The views of a scene show one set of named points, each view turned or mirrored, and shifted as a whole, with a little noise and some points left out.

Scene 1
View 1
(102): [  5 -28   8 -36   9  34 -42  40  11  -2  17  15  47]
(50): [ 16 -27  -4 -22  -1  11  -9  21   5  10   5  28  29]
(151): [ 20 -26   3 -12  -1   5  -8  11  -2  11   4  23  18]
(107): [ 25 -27   8  -1   4   2  -7   4 -13   9   5  23  13]
(213): [ 14 -31   7 -17   0  14 -20  16   0  11   7   7  21]
(23): [ 21 -28   7  -8   6   8 -15   9  -7   7   6  20  20]
(193): [ 24 -26 -11  -8  -9 -10  17   4  -4  18  -3  38  10]
(122): [ 17 -30  -5 -13 -13   3   0   5   5  23  -1   7   9]
(128): [ 22 -28   2 -12   4   6  -9  12  -6   7   6  31  22]
(186): [ 21 -24   1 -15   7   8 -13  20  -6   0   8  43  32]
(154): [ 36 -21   3   5  11 -15   9   0 -25   3   3  61  16]
(136): [ 26 -24  -8 -10   0  -7   9  11  -8   8   2  52  22]
View 2
(186): [ 20  -5 -19  -5 -21  -1   8   4  13 -12   3  12 -14]
(122): [ 21 -17 -11  -9 -10 -12 -18  -9  -5  19 -18  27   4]
(107): [ 22 -11  -8   0  -9  -5 -21   4   1   1  -2   6 -10]
(193): [ 26 -27  -2 -16  -6 -32  -4  -3  10  12  -2   8  -5]
(128): [ 22 -13 -11  -5 -11  -8 -13   1   5   1  -4  10  -8]
(102): [ 11  15 -43   2 -39  31  14  -4   6 -19 -13  44  -7]
(154): [ 28 -20   2  -5  -3 -25  -7  13  17  -9  17 -19 -22]
(151): [ 22 -15 -10  -7 -10 -12 -14  -3   1   8  -9  15  -5]
(50): [ 21 -12 -20 -14 -21 -11  13  -6  12  -2  -6  23  -5]
(136): [ 25 -21  -7 -13 -10 -25   6   2  16  -3   5   1 -13]
View 3
(151): [ -4  10  -1   9   5   6   5   8   0  -7 -26 -15  -7]
(213): [ -8   9  -1  14   7   8   5  -1   4 -12 -29 -21 -23]
(154): [  3   6  -9 -14 -12 -12  15  40  -8  -1 -12  -7  24]
(23): [ -5   5  -3   6   0   3  10  11   3 -10 -23 -22 -16]
(193): [  1  19  -1   4   6   7  -2  15  -8   5 -22   0  24]
(50): [ -7   9   0  12   9   1  -1   5  -2 -19 -41 -11  -7]
(107): [ -3   9  -4   1  -2   4  12  14   2  -1 -13 -18  -6]
(128): [ -3  10  -2   5   1   3   7  13  -1  -4 -21 -14  -2]
(186): [ -7   3  -4   6   1 -12   5  19  -6 -29 -45 -15 -11]
(102): [-17  -3   0  20   8  -6   4  -4   2 -46 -60 -28 -47]
View 4
(213): [-14  12 -14  24   0   0   7  -4  -9  28   2  -8  10]
(23): [-10   6 -16  26  -3   4   6  -6 -11  14   3  -3  13]
(136): [ -7 -15 -20  34  -6   2   6 -17 -24 -19   6   3  19]
(193): [-11  -5 -23  33   1   1   6 -13 -22 -23  -3  14   2]
(122): [-18  16 -21  28   6  -1   6  -5 -13   8  -9   8  -8]
(151): [ -9   5 -17  27  -2   4   6  -8 -13  10   3  -1   9]
(186): [ -7 -11 -15  30  -9   0   7 -13 -17   9  13 -13  28]
(50): [-18  -4 -18  30   0  -7  11 -11 -21  15   5 -10  17]
(107): [  2   8 -16  23  -9  13   0  -8  -4   2   3   2  11]
(102): [-30  -4 -13  26   2 -19  17 -10 -21  63  17 -38  33]
(154): [ 12 -18 -17  30 -18  18  -1 -17 -14 -33  10   7  25]
(128): [ -5   3 -17  27  -5   6   4  -9 -12   0   2   1  12]

Which points are out of place in each view (at most two, in the order of its rows)? Write - if all are in place.
view 1 | (128)
view 2 | (151), (50)
view 3 | (186)
view 4 | (23), (102)
